Each scene shows the same named points in several views. A view is turned or mirrored, and shifted as a whole, has a little noise and may leave points out.
In the rows, zero is written as 100.

Scene 1
View 1
Q47: [ 87 113  86 104  91 107  65 105 142 122 140]
Q172: [119 132 105 104 118 116  63  94 102 110 126]
Q186: [113  99 102 106  94 114  81 116  98 106 103]
Q806: [105 117  93 106 104 106  68 100 121 115 130]
Q528: [ 85  95 109 102  69 130  83 133 110 102  99]
Q909: [ 86  84  90 107  71 113  80 126 131 116 118]
Q727: [119 125 100 105 112 111  67  97 103 110 121]
Q576: [ 99  79  79 112  81  91  84 117 124 120 117]
Q943: [109  96  98 106  86 112  82 117 106 109 105]
Q620: [104  85  94 110  79 108  86 121 108 109 105]
Q853: [112  78  95 110  78 107  89 125 100 108  95]
Q155: [ 96 101  81 110  94  94  71 105 134 124 137]
View 2
Q47: [125 117 113  61  57  94  88  93 123  94  71]
Q155: [115 117 105  69  60  87  80  84 124  97  72]
Q186: [ 75 114 114  62  61 102 102  80  90 101  94]
Q576: [ 86 123 103  66  56  82  82  66 128 106  85]
Q727: [103  99 114  71  70 108  94 101  75  95  87]
Q943: [ 76 117 113  61  58 100 100  79 101 101  90]
Q172: [112  96 114  71  72 109  96 105  70  91  87]
Q853: [ 59 120 111  62  57  94  99  67 105 106  96]
Q909: [ 87 131 117  52  48  93  98  74 133  97  82]
Q806: [114 108 111  68  65  99  92  95  99  93  82]
Q528: [ 67 129 129  40  44 105 117  80 112  95  92]
Q620: [ 79 115 108  68  63  93  90  75 106 105  88]
View 3
Q186: [102  98 129 108  99  92 139 105 107  77 110]
Q727: [ 97  99 106  83  92  87 143 118 122  60 106]
Q853: [108  97 136 125 104  92 133  93  99  91 107]
Q528: [105 121 155 120  92  87 127 103  91  70 130]
Q943: [105 103 127 109  99  88 134 102 105  80 108]
Q155: [118 117  98  92  95  68 103  97 112  76 100]
Q806: [107 114  90  72  89  71 119 115 123  58 102]
Q576: [121 107 115 114 104  76 107  84 102  92  98]
Q620: [109  99 118 110 102  87 126  94 105  85 102]
View 4
Q47: [ 72  87  98  77 112  91 112 111  97  72 121]
Q528: [ 46  96 116  56  86  75  92 106 102 126 135]
Q853: [ 70 115 116  81  68  91  70 113  84 117 105]
Q576: [ 70  99  95  79  91 103  87 127  76  97 128]
Q806: [ 76  99 107  85 102  88 102 101 104  80 103]
Q620: [ 69 104 107  79  82  94  82 113  85 102 114]
Q727: [ 80 106 120  88  90  80  96  92 113  88  88]
Q943: [ 64 105 114  76  84  85  85 107  95 108 112]
Q909: [ 56  92  99  64  98  92  96 120  89 104 140]
Q172: [ 81 106 120  89  94  78  98  86 117  79  81]
Q186: [ 66 107 115  75  81  81  82 105  99 111 105]
View 5
Q806: [117 119 100 109 128  83 103  79 109 118 100]
Q528: [117  80 135 133  99  92 126 123 131 120  65]
Q909: [109  91 127 115 126  96 116 100 123 150  94]
Q620: [ 96  98 112  99 119  98 117  97 121 119 101]
Q727: [116 120  96 112 120  78 105  83 110  93  93]
Q186: [104 101 111 111 111  90 118  99 120 103  88]
Q172: [122 122  89 115 120  73 101  77 106  87  94]
Q47: [123 114 109 112 140  86  98  79 107 147 102]
Q943: [ 98 104 108  99 120  93 112  95 119 111  99]
Q155: [106 112 107 101 140  92 104  80 111 144 110]
Q576: [ 91  96 121  95 128 102 115  99 122 143 105]
Q853: [ 89  88 120 103 109 102 123 112 127 115  91]
View 6
Q576: [ 94  74  94  96  86 109 102  93 103 122 114]
Q727: [129  92 110 105 105  87  61  78 114  96  90]
Q528: [127  72  71  74  86 104  94 101  79 101  81]
Q909: [111  71  76  80  86 105 102  97  98 125 102]
Q172: [134  94 109 108 107  86  56  73 122  95  85]
Q620: [103  79 101 102  88 105  92  90  99 103 104]
Q155: [107  81  96  97 101  98  89  83 124 137 112]
Q853: [100  74  95  97  79 109  95  98  80  89  99]
Q186: [115  81  98  97  91 103  81  90  92  88  90]
Q806: [121  87 100  99 104  92  73  81 121 118  97]
Q47: [121  82  87  87 104  94  84  82 129 140 103]

Which points are out of place in each view (at most two, in the order of its rows)? Write - if all are in place.
view 1 -> Q620
view 2 -> -
view 3 -> Q806
view 4 -> Q853
view 5 -> Q528, Q943
view 6 -> -
